Each row is a point on a tangle of strands that fork and nearly touch. The rows are in no order.
In the rows, zero is written as 128.
Points whose rows are less than 150 apart are linked; no others are. Some points are linked to none.
nol: [161, 146, 96, 110, 92, 100, 142, 148, 82, 135, 130, 126, 123, 108, 168, 133, 114, 89, 136, 138, 152, 189, 161, 129, 131, 90, 84, 121, 159, 158, 149, 175, 98, 120, 120, 152, 193, 103, 142, 69, 95, 156, 69, 110, 121, 137, 157, 108, 151]
bina: [101, 139, 168, 124, 111, 108, 65, 146, 93, 122, 163, 147, 127, 156, 98, 172, 150, 216, 129, 125, 125, 72, 83, 115, 123, 108, 114, 107, 124, 115, 95, 119, 79, 170, 85, 109, 157, 171, 50, 154, 148, 78, 183, 139, 182, 96, 91, 138, 137]
vibaz: [164, 123, 125, 188, 136, 119, 125, 138, 110, 97, 142, 103, 130, 112, 130, 110, 74, 84, 124, 101, 100, 157, 124, 103, 104, 88, 154, 182, 154, 136, 138, 48, 151, 57, 123, 134, 132, 78, 91, 101, 91, 143, 107, 113, 173, 116, 135, 58, 69]
lel: [133, 90, 115, 152, 148, 133, 136, 77, 126, 148, 106, 149, 90, 117, 141, 117, 163, 155, 149, 118, 139, 63, 99, 110, 132, 134, 152, 111, 96, 105, 160, 137, 109, 208, 153, 122, 30, 138, 109, 147, 131, 141, 161, 125, 139, 120, 126, 202, 157]
Vaz: [157, 161, 121, 156, 73, 147, 122, 132, 147, 95, 113, 151, 155, 85, 60, 97, 141, 97, 122, 145, 63, 130, 117, 75, 97, 80, 129, 162, 141, 141, 91, 121, 144, 106, 151, 124, 108, 158, 144, 122, 172, 99, 132, 137, 144, 87, 105, 84, 81]
gov: [119, 162, 145, 129, 48, 116, 92, 163, 110, 87, 117, 159, 138, 126, 79, 147, 198, 127, 118, 96, 93, 143, 116, 159, 126, 66, 118, 121, 141, 107, 98, 129, 122, 153, 129, 139, 106, 132, 115, 122, 122, 90, 129, 154, 125, 110, 104, 88, 142]
mepiz: [151, 78, 118, 151, 124, 104, 155, 122, 151, 69, 121, 166, 112, 85, 114, 75, 107, 87, 121, 164, 115, 99, 106, 125, 120, 105, 127, 130, 81, 109, 183, 151, 104, 162, 191, 110, 95, 100, 130, 130, 108, 143, 110, 115, 137, 121, 92, 120, 179]
nez: [151, 141, 91, 87, 139, 142, 149, 90, 122, 199, 105, 133, 124, 73, 152, 144, 172, 129, 151, 131, 152, 112, 150, 91, 134, 135, 135, 86, 113, 165, 117, 179, 145, 177, 111, 132, 128, 175, 149, 118, 169, 131, 153, 126, 127, 126, 173, 181, 130]
mone: [139, 127, 138, 100, 88, 68, 119, 148, 94, 114, 148, 173, 126, 124, 135, 143, 138, 151, 120, 154, 144, 142, 115, 135, 137, 79, 66, 85, 101, 137, 124, 175, 73, 149, 136, 133, 182, 150, 121, 87, 115, 132, 103, 141, 115, 118, 117, 102, 177]
dut: [105, 111, 134, 92, 152, 129, 135, 116, 137, 133, 125, 137, 123, 148, 137, 116, 126, 153, 124, 149, 185, 92, 117, 143, 134, 149, 111, 112, 126, 108, 171, 151, 127, 169, 130, 102, 131, 112, 114, 140, 141, 143, 145, 131, 123, 157, 120, 143, 162]
banu: [133, 114, 127, 101, 122, 102, 149, 125, 95, 182, 124, 117, 133, 141, 125, 168, 145, 175, 136, 135, 129, 140, 136, 131, 127, 131, 99, 90, 128, 125, 61, 134, 127, 174, 111, 166, 159, 153, 148, 102, 184, 131, 160, 155, 127, 100, 145, 124, 103]
veb: [114, 151, 147, 131, 101, 128, 67, 121, 115, 97, 150, 159, 125, 117, 133, 134, 161, 160, 123, 109, 141, 74, 94, 111, 115, 104, 138, 130, 136, 115, 164, 142, 91, 152, 101, 87, 110, 150, 62, 154, 93, 87, 139, 120, 168, 127, 105, 166, 172]
gaves: [92, 72, 151, 110, 198, 131, 148, 149, 145, 127, 143, 94, 124, 205, 154, 113, 78, 135, 108, 140, 175, 148, 136, 208, 141, 183, 104, 139, 121, 107, 124, 88, 154, 113, 173, 150, 138, 59, 136, 142, 143, 166, 145, 141, 81, 158, 98, 87, 139]
resag: [129, 163, 147, 148, 39, 125, 122, 152, 109, 93, 123, 144, 136, 137, 105, 167, 207, 108, 129, 76, 84, 167, 131, 173, 151, 69, 136, 119, 134, 120, 102, 127, 133, 135, 124, 151, 80, 97, 126, 114, 83, 113, 102, 135, 121, 120, 126, 87, 135]
sili: [137, 130, 145, 105, 98, 87, 125, 163, 118, 114, 127, 146, 133, 124, 127, 168, 126, 153, 109, 181, 112, 157, 128, 115, 132, 112, 86, 102, 107, 141, 87, 150, 82, 129, 121, 134, 205, 168, 143, 111, 140, 123, 106, 147, 129, 120, 133, 119, 125]
nilen: [163, 140, 92, 149, 137, 143, 145, 102, 129, 130, 120, 116, 114, 95, 148, 110, 118, 87, 140, 104, 134, 139, 148, 98, 117, 117, 160, 143, 156, 163, 175, 129, 150, 96, 120, 127, 109, 98, 122, 106, 105, 149, 99, 101, 143, 137, 155, 138, 130]
fatut: [104, 77, 151, 124, 197, 77, 162, 158, 146, 141, 140, 102, 126, 179, 141, 150, 62, 176, 111, 196, 139, 140, 132, 167, 130, 184, 98, 116, 88, 107, 97, 101, 113, 124, 156, 157, 205, 137, 157, 135, 166, 162, 138, 136, 97, 156, 114, 111, 116]
doga: [149, 123, 115, 114, 125, 82, 143, 139, 74, 171, 128, 121, 131, 138, 136, 183, 140, 161, 153, 121, 124, 169, 141, 120, 114, 107, 99, 103, 155, 123, 65, 106, 122, 159, 105, 176, 177, 136, 129, 67, 162, 148, 148, 149, 143, 95, 150, 87, 79]
Tib: [104, 170, 140, 99, 154, 148, 104, 167, 156, 117, 145, 106, 150, 141, 153, 135, 81, 121, 101, 146, 163, 131, 149, 144, 120, 162, 117, 149, 157, 154, 161, 130, 138, 71, 80, 107, 203, 131, 146, 148, 100, 115, 97, 111, 121, 182, 144, 148, 115]
matik: [62, 76, 172, 135, 170, 115, 133, 139, 127, 119, 151, 115, 114, 234, 136, 156, 92, 194, 128, 126, 160, 103, 98, 224, 151, 185, 109, 116, 93, 75, 129, 85, 107, 138, 136, 132, 128, 114, 115, 189, 116, 129, 143, 135, 104, 151, 90, 133, 142]
dibek: [143, 151, 129, 149, 88, 156, 134, 134, 136, 137, 109, 118, 147, 126, 85, 143, 163, 95, 146, 105, 74, 170, 146, 142, 124, 120, 138, 139, 148, 126, 64, 102, 169, 110, 133, 152, 99, 120, 170, 111, 167, 123, 138, 155, 119, 86, 134, 96, 71]
Goriv: [105, 162, 158, 149, 66, 119, 93, 132, 139, 67, 139, 152, 116, 160, 141, 175, 145, 147, 132, 100, 87, 133, 113, 171, 149, 128, 135, 116, 98, 110, 158, 138, 71, 116, 93, 111, 133, 156, 113, 187, 18, 86, 83, 118, 139, 144, 127, 172, 174]
vosu: [98, 103, 147, 128, 137, 118, 111, 106, 96, 158, 148, 138, 99, 179, 147, 189, 154, 207, 148, 103, 172, 66, 91, 179, 155, 147, 109, 75, 105, 101, 122, 132, 95, 208, 105, 125, 110, 137, 74, 141, 116, 116, 173, 147, 139, 136, 134, 165, 167]
nudil: [146, 142, 121, 136, 121, 141, 92, 97, 109, 170, 128, 137, 130, 107, 129, 136, 161, 166, 132, 126, 109, 70, 110, 59, 117, 124, 145, 123, 134, 128, 115, 129, 109, 174, 97, 117, 104, 175, 94, 139, 151, 97, 168, 124, 190, 104, 140, 172, 121]
Rilum: [138, 137, 106, 138, 122, 144, 118, 104, 151, 114, 115, 148, 132, 75, 127, 82, 142, 106, 121, 141, 125, 87, 125, 90, 124, 126, 143, 138, 131, 143, 175, 162, 121, 127, 135, 85, 90, 154, 125, 143, 122, 110, 111, 117, 139, 126, 129, 169, 151]
fab: [142, 121, 126, 164, 117, 158, 109, 105, 107, 145, 119, 118, 124, 135, 119, 129, 167, 113, 139, 52, 115, 130, 119, 138, 124, 111, 159, 147, 153, 118, 114, 74, 177, 140, 134, 149, 47, 79, 102, 114, 138, 131, 157, 139, 152, 99, 124, 95, 101]
Zab: [120, 131, 145, 130, 89, 112, 107, 129, 121, 106, 124, 165, 133, 140, 95, 146, 161, 155, 118, 128, 112, 112, 101, 134, 124, 114, 124, 113, 120, 108, 104, 131, 110, 172, 118, 129, 116, 145, 116, 137, 152, 111, 143, 148, 147, 108, 106, 117, 131]
Bopur: [126, 165, 115, 119, 114, 148, 138, 135, 179, 110, 116, 123, 126, 129, 158, 120, 103, 78, 124, 130, 130, 177, 169, 163, 154, 143, 116, 140, 139, 152, 171, 189, 126, 57, 123, 115, 147, 105, 172, 135, 51, 128, 43, 89, 83, 175, 147, 155, 168]
lova: [136, 149, 109, 146, 136, 156, 127, 141, 176, 86, 129, 128, 140, 76, 87, 59, 98, 82, 108, 154, 117, 124, 133, 92, 101, 118, 150, 182, 149, 133, 170, 138, 157, 71, 158, 94, 102, 130, 140, 125, 143, 128, 96, 121, 123, 119, 105, 107, 113]
Lav: [117, 175, 124, 63, 159, 128, 131, 150, 151, 137, 140, 113, 153, 88, 143, 113, 82, 135, 102, 176, 178, 129, 160, 98, 124, 153, 109, 150, 162, 173, 159, 143, 154, 82, 85, 86, 232, 146, 150, 134, 137, 117, 112, 117, 120, 190, 168, 166, 118]
vefot: [172, 124, 96, 173, 124, 136, 135, 141, 108, 107, 138, 91, 137, 116, 147, 102, 92, 63, 133, 89, 124, 182, 145, 133, 117, 83, 130, 169, 180, 135, 142, 85, 169, 65, 141, 144, 118, 38, 119, 85, 103, 161, 111, 112, 140, 126, 126, 49, 105]
gok: [122, 122, 128, 136, 161, 153, 116, 87, 124, 176, 123, 123, 108, 123, 140, 138, 153, 164, 155, 116, 127, 54, 99, 98, 130, 159, 163, 117, 120, 118, 138, 130, 125, 189, 103, 115, 76, 158, 98, 170, 150, 110, 171, 121, 161, 123, 134, 204, 139]
tugid: [139, 146, 126, 132, 79, 151, 141, 116, 133, 149, 102, 131, 130, 136, 77, 161, 196, 113, 151, 99, 68, 153, 135, 128, 134, 119, 130, 114, 117, 114, 51, 133, 146, 150, 126, 165, 87, 148, 166, 121, 165, 104, 156, 159, 119, 83, 137, 129, 95]
Demim: [91, 100, 151, 123, 161, 75, 116, 129, 79, 159, 158, 135, 108, 192, 136, 193, 126, 230, 134, 146, 168, 80, 99, 180, 138, 145, 97, 87, 120, 97, 108, 104, 100, 182, 92, 136, 173, 154, 62, 131, 132, 122, 179, 132, 144, 137, 127, 126, 131]
guv: [171, 100, 128, 175, 112, 99, 137, 117, 78, 132, 135, 131, 112, 121, 125, 139, 150, 122, 149, 65, 105, 129, 109, 131, 103, 86, 149, 128, 136, 115, 118, 71, 146, 161, 143, 169, 75, 85, 82, 92, 119, 147, 159, 133, 171, 94, 121, 83, 102]
sigi: [179, 105, 110, 121, 140, 83, 151, 110, 57, 169, 135, 114, 125, 135, 151, 157, 149, 132, 162, 89, 143, 166, 136, 122, 111, 96, 106, 105, 163, 126, 95, 110, 133, 171, 125, 186, 143, 114, 108, 54, 148, 162, 144, 133, 146, 95, 144, 80, 90]
gibat: [94, 110, 123, 137, 194, 172, 120, 117, 149, 139, 139, 84, 129, 178, 154, 90, 80, 116, 124, 96, 174, 122, 147, 148, 146, 168, 148, 165, 140, 134, 130, 66, 192, 79, 149, 121, 103, 68, 117, 152, 133, 161, 145, 131, 98, 151, 100, 104, 110]
Vud: [128, 160, 134, 92, 96, 118, 139, 152, 160, 120, 115, 124, 156, 110, 104, 125, 127, 133, 112, 183, 110, 153, 144, 100, 135, 135, 101, 126, 120, 142, 92, 163, 120, 102, 121, 121, 182, 180, 182, 125, 162, 115, 106, 140, 104, 134, 142, 129, 121]
gadi: [135, 125, 87, 82, 138, 146, 179, 93, 141, 184, 100, 127, 130, 78, 133, 113, 177, 112, 154, 138, 164, 124, 157, 113, 148, 148, 133, 87, 110, 137, 125, 193, 146, 178, 152, 136, 100, 144, 169, 102, 176, 160, 138, 138, 93, 127, 152, 164, 152]
rom: [149, 134, 86, 117, 131, 153, 157, 99, 135, 141, 112, 131, 117, 88, 144, 93, 154, 69, 145, 109, 150, 155, 155, 126, 129, 112, 131, 134, 157, 149, 181, 176, 158, 140, 148, 137, 81, 85, 145, 82, 131, 156, 101, 116, 104, 135, 144, 119, 163]
Mudo: [117, 93, 140, 134, 134, 101, 181, 114, 139, 160, 92, 112, 116, 175, 105, 168, 125, 155, 145, 144, 91, 154, 131, 178, 149, 173, 114, 80, 73, 84, 45, 132, 126, 167, 170, 158, 127, 146, 183, 132, 163, 140, 146, 161, 99, 95, 133, 130, 107]
lekip: [139, 146, 100, 137, 102, 154, 142, 114, 164, 94, 116, 141, 119, 102, 151, 92, 126, 62, 137, 116, 129, 158, 156, 152, 149, 119, 134, 146, 124, 140, 189, 182, 129, 85, 142, 111, 90, 101, 164, 136, 54, 134, 58, 99, 74, 151, 134, 135, 184]
feres: [130, 125, 108, 138, 140, 163, 120, 111, 154, 85, 120, 140, 134, 76, 114, 45, 127, 70, 115, 136, 140, 94, 119, 92, 107, 108, 149, 163, 143, 138, 205, 136, 140, 114, 166, 97, 73, 106, 113, 121, 125, 127, 111, 111, 130, 131, 103, 127, 164]
retu: [143, 150, 105, 145, 98, 152, 133, 97, 165, 136, 94, 154, 123, 85, 137, 110, 165, 106, 133, 120, 94, 114, 136, 96, 144, 123, 149, 130, 120, 137, 142, 179, 126, 124, 129, 103, 76, 162, 160, 138, 109, 114, 112, 121, 107, 128, 134, 181, 152]
keme: [139, 93, 146, 163, 127, 108, 170, 108, 138, 152, 100, 121, 112, 167, 111, 153, 135, 139, 160, 114, 70, 150, 118, 153, 147, 157, 140, 94, 58, 92, 62, 114, 123, 143, 159, 158, 92, 146, 158, 143, 134, 138, 141, 144, 118, 84, 128, 132, 100]
Petu: [142, 121, 128, 195, 151, 144, 138, 116, 145, 138, 123, 98, 102, 160, 140, 132, 70, 104, 146, 94, 76, 169, 135, 116, 149, 152, 179, 141, 89, 132, 86, 54, 151, 55, 133, 137, 105, 115, 137, 141, 77, 130, 113, 108, 135, 120, 141, 129, 81]
febus: [142, 176, 101, 79, 154, 140, 138, 145, 119, 158, 139, 99, 144, 81, 166, 133, 111, 115, 116, 146, 172, 150, 172, 81, 120, 122, 115, 149, 180, 199, 149, 142, 150, 78, 68, 118, 220, 140, 147, 93, 138, 127, 107, 115, 138, 170, 183, 151, 100]
Zolos: [83, 172, 122, 72, 113, 128, 104, 146, 146, 127, 120, 158, 143, 109, 147, 126, 144, 151, 102, 175, 170, 117, 122, 133, 152, 138, 94, 98, 101, 144, 165, 200, 102, 131, 108, 82, 179, 174, 152, 165, 97, 92, 91, 116, 91, 170, 140, 187, 185]
Meba: [167, 88, 122, 160, 127, 72, 151, 105, 53, 168, 129, 121, 98, 120, 144, 171, 166, 133, 162, 54, 137, 137, 113, 120, 106, 95, 134, 94, 129, 112, 109, 102, 143, 189, 131, 173, 82, 98, 77, 69, 121, 157, 152, 136, 168, 92, 140, 97, 100]
zorin: [88, 147, 162, 118, 113, 160, 95, 140, 157, 83, 118, 133, 144, 163, 64, 115, 146, 146, 120, 123, 108, 99, 105, 147, 124, 137, 129, 147, 125, 103, 112, 127, 130, 145, 133, 108, 102, 139, 133, 179, 159, 94, 155, 151, 116, 116, 94, 128, 117]
zugu: [104, 102, 133, 109, 181, 153, 133, 132, 130, 138, 146, 94, 142, 181, 154, 96, 91, 111, 118, 102, 174, 144, 147, 174, 139, 165, 125, 156, 165, 123, 134, 83, 184, 95, 141, 154, 129, 50, 121, 123, 151, 169, 142, 135, 106, 157, 112, 68, 120]
soko: [137, 135, 125, 115, 108, 130, 108, 118, 125, 138, 125, 158, 137, 101, 104, 128, 174, 156, 125, 145, 127, 93, 114, 93, 121, 110, 121, 118, 119, 133, 110, 147, 112, 162, 128, 124, 128, 175, 121, 128, 173, 117, 151, 148, 145, 105, 120, 145, 129]
Kubuz: [159, 167, 99, 104, 111, 125, 130, 146, 101, 139, 134, 128, 136, 84, 162, 131, 124, 87, 122, 150, 144, 174, 173, 82, 118, 85, 110, 142, 186, 181, 150, 162, 129, 76, 96, 135, 190, 142, 141, 72, 113, 126, 72, 117, 131, 144, 160, 127, 140]
gifud: [100, 162, 112, 76, 116, 148, 103, 120, 127, 145, 123, 161, 131, 112, 158, 133, 168, 116, 113, 139, 188, 110, 129, 148, 158, 125, 95, 98, 124, 138, 182, 205, 110, 144, 113, 96, 146, 145, 123, 139, 94, 112, 93, 115, 102, 167, 140, 180, 200]
Voput: [122, 101, 132, 124, 195, 113, 150, 134, 163, 118, 133, 115, 142, 110, 132, 94, 46, 148, 102, 203, 134, 107, 131, 78, 114, 177, 139, 156, 85, 149, 139, 110, 111, 81, 147, 90, 186, 178, 154, 170, 159, 122, 123, 102, 128, 151, 128, 163, 98]
dito: [114, 151, 142, 148, 108, 121, 92, 118, 137, 87, 134, 159, 118, 134, 152, 146, 131, 146, 122, 114, 111, 102, 101, 123, 134, 128, 142, 121, 100, 118, 168, 147, 72, 124, 99, 89, 125, 165, 101, 168, 59, 95, 102, 114, 151, 136, 123, 179, 165]
ruz: [130, 124, 118, 133, 189, 166, 144, 89, 137, 204, 114, 95, 107, 141, 160, 142, 104, 122, 141, 121, 110, 128, 150, 102, 150, 190, 180, 123, 118, 148, 111, 101, 155, 104, 98, 125, 116, 153, 138, 147, 121, 137, 144, 112, 134, 132, 166, 185, 85]
Dipak: [79, 79, 161, 133, 169, 132, 122, 140, 139, 108, 139, 108, 123, 212, 138, 127, 82, 155, 118, 119, 143, 112, 106, 190, 139, 178, 126, 144, 107, 96, 141, 81, 130, 109, 147, 132, 125, 94, 113, 171, 112, 132, 136, 136, 100, 149, 90, 108, 127]
dafo: [154, 136, 125, 168, 99, 161, 130, 124, 126, 121, 121, 125, 133, 109, 82, 110, 150, 81, 138, 94, 73, 136, 118, 102, 109, 88, 157, 152, 145, 126, 87, 94, 163, 114, 150, 141, 74, 111, 133, 118, 147, 113, 149, 137, 147, 86, 121, 91, 85]
zisid: [96, 100, 148, 97, 176, 66, 128, 137, 81, 178, 154, 138, 124, 156, 137, 169, 102, 211, 112, 182, 178, 86, 102, 138, 122, 142, 93, 101, 112, 120, 100, 106, 107, 161, 110, 138, 207, 179, 93, 120, 179, 135, 182, 133, 136, 135, 129, 121, 108]
lam: [144, 154, 112, 88, 109, 126, 153, 160, 141, 147, 129, 98, 164, 99, 126, 134, 113, 123, 124, 176, 115, 178, 171, 87, 112, 129, 102, 136, 169, 158, 81, 135, 154, 90, 110, 148, 197, 153, 188, 97, 178, 141, 118, 136, 104, 135, 158, 106, 89]
sireg: [139, 84, 132, 153, 195, 108, 152, 104, 107, 165, 140, 119, 102, 148, 147, 127, 87, 165, 131, 127, 131, 119, 117, 105, 109, 164, 145, 136, 102, 113, 131, 71, 121, 123, 139, 142, 146, 134, 97, 109, 123, 155, 147, 115, 159, 121, 128, 125, 100]
lupuf: [89, 126, 126, 67, 150, 161, 141, 115, 148, 134, 129, 139, 122, 141, 152, 102, 142, 123, 116, 142, 211, 97, 129, 175, 158, 150, 116, 100, 121, 123, 192, 179, 115, 190, 138, 97, 131, 111, 129, 141, 108, 132, 115, 120, 79, 177, 131, 156, 200]
vepa: [143, 170, 112, 149, 143, 184, 91, 110, 120, 148, 139, 110, 118, 115, 151, 131, 136, 118, 134, 76, 124, 115, 138, 89, 114, 127, 184, 161, 183, 157, 148, 105, 134, 83, 66, 110, 96, 123, 97, 143, 96, 104, 135, 108, 173, 131, 153, 171, 96]
Dafa: [124, 140, 111, 133, 166, 160, 126, 148, 200, 95, 134, 104, 146, 99, 106, 68, 51, 95, 108, 168, 124, 139, 150, 88, 103, 144, 140, 184, 143, 156, 141, 123, 165, 44, 142, 100, 156, 127, 159, 144, 150, 124, 107, 120, 109, 136, 116, 108, 95]
turez: [141, 104, 140, 157, 104, 119, 127, 102, 130, 97, 131, 153, 104, 131, 141, 136, 126, 128, 126, 105, 109, 116, 111, 135, 137, 127, 151, 117, 102, 110, 157, 127, 89, 138, 125, 116, 105, 129, 111, 145, 70, 135, 116, 118, 141, 124, 126, 144, 163]
div: [145, 132, 110, 122, 154, 120, 150, 151, 127, 144, 133, 75, 152, 117, 118, 129, 82, 125, 123, 160, 116, 170, 158, 90, 97, 147, 112, 150, 172, 149, 75, 105, 160, 85, 125, 163, 180, 129, 178, 93, 192, 148, 138, 137, 120, 124, 135, 85, 73]
melu: [142, 102, 134, 177, 101, 132, 160, 110, 149, 117, 97, 128, 103, 145, 106, 138, 127, 103, 155, 119, 41, 160, 124, 145, 149, 134, 167, 107, 55, 110, 74, 112, 116, 119, 163, 139, 70, 139, 174, 158, 104, 131, 115, 133, 102, 90, 134, 144, 113]
zusum: [132, 134, 80, 106, 130, 160, 165, 105, 147, 146, 101, 133, 129, 79, 133, 87, 183, 68, 140, 122, 158, 138, 144, 113, 136, 115, 128, 112, 129, 125, 153, 196, 144, 184, 161, 134, 65, 121, 159, 94, 142, 153, 126, 121, 76, 138, 138, 142, 176]
boge: [177, 150, 98, 152, 139, 152, 131, 107, 125, 143, 122, 120, 113, 78, 154, 120, 123, 93, 134, 102, 100, 146, 151, 59, 101, 119, 166, 147, 166, 177, 144, 103, 141, 87, 93, 124, 120, 145, 124, 106, 115, 127, 114, 111, 179, 115, 169, 142, 90]
lol: [77, 139, 180, 139, 81, 137, 104, 169, 146, 68, 137, 131, 140, 181, 68, 148, 146, 136, 123, 106, 80, 124, 101, 192, 126, 127, 132, 131, 117, 90, 102, 96, 118, 119, 136, 132, 107, 115, 127, 173, 125, 98, 145, 152, 122, 112, 86, 95, 118]
romom: [132, 125, 122, 136, 129, 147, 137, 149, 108, 117, 152, 94, 154, 162, 136, 114, 114, 90, 131, 81, 151, 167, 147, 179, 135, 120, 121, 152, 186, 126, 129, 97, 177, 96, 135, 159, 116, 38, 124, 95, 139, 157, 138, 138, 115, 131, 119, 44, 112]
duga: [95, 123, 136, 100, 175, 164, 125, 126, 139, 154, 132, 110, 139, 151, 128, 115, 126, 148, 122, 135, 166, 79, 125, 142, 121, 174, 142, 139, 148, 125, 140, 110, 165, 138, 124, 111, 123, 123, 125, 159, 167, 129, 165, 137, 126, 148, 117, 152, 120]
boba: [97, 99, 123, 121, 196, 153, 131, 144, 172, 128, 136, 79, 145, 130, 108, 80, 53, 113, 110, 163, 149, 132, 154, 103, 114, 176, 147, 174, 142, 150, 111, 89, 179, 62, 147, 132, 154, 122, 151, 134, 185, 157, 147, 134, 104, 145, 118, 117, 90]
tuf: [103, 153, 131, 79, 137, 108, 101, 149, 142, 120, 138, 163, 149, 98, 148, 114, 111, 159, 103, 191, 176, 97, 121, 108, 137, 137, 91, 116, 99, 163, 160, 178, 84, 120, 109, 75, 217, 182, 125, 160, 114, 94, 113, 121, 122, 163, 141, 192, 166]
piru: [113, 118, 129, 132, 156, 144, 143, 143, 163, 138, 129, 81, 144, 148, 111, 113, 78, 108, 120, 133, 110, 174, 148, 137, 126, 169, 134, 153, 148, 139, 80, 86, 178, 73, 142, 149, 143, 107, 164, 126, 167, 151, 130, 148, 93, 122, 124, 88, 79]
Zem: [130, 164, 136, 111, 139, 143, 115, 137, 142, 124, 140, 112, 133, 132, 170, 134, 103, 111, 114, 118, 151, 149, 157, 153, 142, 144, 133, 136, 156, 150, 181, 141, 126, 71, 82, 124, 178, 114, 135, 133, 66, 137, 80, 102, 120, 167, 155, 154, 141]
nuv: [154, 124, 110, 99, 85, 79, 126, 144, 71, 124, 132, 167, 115, 112, 165, 148, 138, 120, 133, 131, 151, 163, 125, 130, 131, 61, 80, 90, 127, 131, 153, 185, 79, 159, 128, 144, 170, 114, 107, 75, 94, 154, 88, 119, 124, 125, 141, 105, 192]
Dil: [153, 106, 109, 151, 100, 119, 152, 111, 159, 79, 112, 141, 101, 102, 139, 85, 117, 70, 118, 141, 110, 145, 133, 155, 145, 108, 115, 129, 93, 115, 188, 173, 104, 124, 181, 116, 85, 85, 149, 123, 64, 144, 78, 105, 100, 142, 122, 129, 197]
Pafo: [148, 74, 132, 135, 121, 79, 147, 131, 113, 54, 129, 160, 113, 112, 119, 70, 99, 97, 111, 161, 143, 121, 107, 133, 118, 83, 92, 120, 95, 108, 181, 158, 82, 167, 191, 117, 125, 76, 112, 106, 109, 154, 104, 116, 127, 122, 88, 81, 189]
fufa: [87, 144, 151, 105, 136, 165, 87, 136, 130, 126, 141, 115, 150, 157, 100, 109, 134, 146, 116, 109, 142, 95, 109, 149, 116, 148, 140, 154, 167, 114, 129, 100, 152, 130, 117, 117, 96, 114, 109, 159, 162, 108, 162, 135, 142, 134, 100, 117, 109]
fas: [132, 160, 140, 124, 117, 130, 65, 128, 75, 154, 150, 141, 119, 114, 122, 167, 160, 181, 134, 124, 117, 87, 102, 66, 114, 95, 125, 122, 143, 138, 100, 116, 96, 155, 60, 121, 146, 176, 60, 132, 136, 75, 174, 123, 209, 100, 125, 163, 113]
Vamiz: [142, 150, 125, 145, 66, 137, 129, 115, 118, 110, 111, 152, 124, 113, 127, 141, 194, 87, 151, 73, 107, 156, 130, 154, 139, 88, 144, 112, 120, 114, 142, 142, 134, 150, 146, 146, 55, 91, 128, 114, 83, 131, 109, 116, 119, 123, 129, 113, 154]
Zepib: [137, 109, 112, 141, 100, 130, 134, 102, 139, 125, 100, 185, 104, 106, 125, 115, 196, 121, 146, 115, 131, 90, 103, 111, 134, 108, 141, 106, 94, 103, 151, 176, 102, 222, 160, 122, 32, 127, 116, 128, 125, 139, 134, 137, 118, 117, 123, 169, 183]
pasuv: [94, 144, 178, 139, 114, 119, 88, 183, 124, 87, 153, 117, 152, 191, 92, 152, 118, 138, 117, 102, 112, 144, 120, 193, 108, 122, 117, 160, 160, 110, 111, 74, 138, 87, 121, 145, 143, 95, 113, 144, 137, 115, 142, 148, 135, 125, 96, 69, 104]
faf: [112, 80, 146, 119, 200, 94, 163, 134, 154, 137, 133, 98, 132, 148, 149, 112, 57, 154, 104, 198, 149, 125, 132, 118, 118, 198, 123, 132, 94, 135, 126, 109, 121, 103, 143, 128, 211, 159, 155, 150, 140, 154, 136, 109, 107, 149, 136, 135, 118]
vok: [152, 129, 118, 159, 98, 137, 162, 104, 156, 136, 97, 141, 113, 112, 121, 134, 139, 96, 150, 117, 69, 152, 135, 113, 143, 138, 158, 108, 90, 130, 106, 160, 119, 124, 139, 134, 84, 154, 177, 135, 97, 125, 108, 125, 120, 101, 149, 170, 129]
daf: [97, 66, 149, 120, 159, 96, 167, 147, 144, 136, 110, 97, 127, 182, 114, 144, 86, 164, 128, 178, 127, 151, 122, 187, 137, 176, 108, 111, 80, 81, 86, 112, 120, 147, 170, 153, 149, 127, 163, 133, 162, 148, 139, 153, 86, 120, 110, 103, 126]
Navis: [122, 129, 152, 160, 97, 122, 121, 173, 131, 77, 138, 114, 148, 143, 84, 134, 99, 106, 122, 127, 94, 159, 127, 167, 108, 98, 134, 164, 155, 116, 102, 83, 147, 85, 152, 140, 122, 81, 134, 131, 136, 130, 119, 141, 128, 114, 93, 46, 80]
Susop: [113, 127, 142, 90, 155, 110, 121, 143, 161, 110, 136, 135, 143, 107, 122, 108, 85, 171, 108, 204, 140, 87, 117, 81, 132, 170, 127, 134, 86, 144, 139, 145, 98, 124, 127, 75, 204, 194, 140, 180, 147, 97, 135, 122, 138, 158, 133, 183, 120]
dizus: [123, 179, 133, 149, 115, 164, 66, 120, 108, 132, 141, 129, 124, 127, 142, 141, 167, 145, 126, 78, 119, 99, 122, 106, 131, 123, 159, 145, 171, 126, 166, 127, 130, 115, 70, 111, 94, 131, 77, 162, 87, 88, 140, 111, 170, 131, 143, 168, 148]
Zul: [128, 70, 130, 144, 149, 109, 139, 86, 110, 161, 131, 151, 90, 147, 153, 148, 153, 169, 147, 111, 160, 74, 103, 150, 150, 149, 142, 85, 84, 89, 156, 144, 95, 221, 131, 126, 65, 134, 88, 136, 111, 150, 166, 124, 143, 135, 130, 178, 169]
lis: [155, 128, 108, 92, 128, 120, 130, 108, 79, 210, 128, 138, 132, 106, 150, 166, 183, 157, 150, 117, 163, 125, 145, 105, 140, 118, 116, 78, 138, 141, 86, 155, 127, 192, 104, 153, 146, 158, 134, 95, 172, 123, 166, 148, 138, 121, 159, 146, 118]
Rumeb: [150, 121, 160, 175, 115, 96, 105, 167, 107, 66, 156, 118, 144, 123, 91, 116, 96, 115, 111, 111, 84, 135, 112, 116, 90, 79, 138, 181, 158, 121, 128, 55, 133, 82, 148, 132, 137, 86, 95, 128, 131, 130, 118, 119, 172, 112, 93, 54, 66]
Supib: [130, 180, 133, 126, 51, 128, 103, 156, 115, 81, 125, 159, 159, 93, 73, 123, 177, 108, 107, 144, 81, 138, 117, 106, 108, 62, 111, 152, 150, 139, 99, 143, 134, 116, 134, 120, 129, 150, 125, 110, 142, 89, 113, 135, 131, 105, 102, 79, 119]

A fork is a point with three links. Follow the links from the first point to the second and name the forks in between, in order.
resag; gibat -> gov, Zab, zorin, zugu
zisid; tugid -> lel, nudil, Zab, gov, dafo
vosu; lol -> lel, nudil, Zab, zorin
zusum; dut -> dafo, gov, Zab, zorin
fas; vefot -> nudil, Zab, zorin
pasuv; tugid -> zorin, Zab, gov, dafo
dibek; dito -> dafo
nudil; Zolos -> Zab, zorin
turez; tugid -> dito, dafo

Follow the links from the first point to the second, and from the first to the third. Name the last point that the two ways share.
guv; lupuf; nudil -> Zab
vefot; gadi; bina -> Zab
Zolos; nez; gaves -> zorin
gibat; dibek; daf -> zorin
tugid; tuf; gadi -> dafo
zugu; bina; zisid -> nudil

A fork is a point with three links, a tip a point with one. Leave the first point through the second and follow the links. Name the first fork or tip that comes.
nuv; nol -> Pafo
Meba; sigi -> dito
lova; feres -> zorin
pasuv; Navis -> zugu
gadi; nez -> dafo
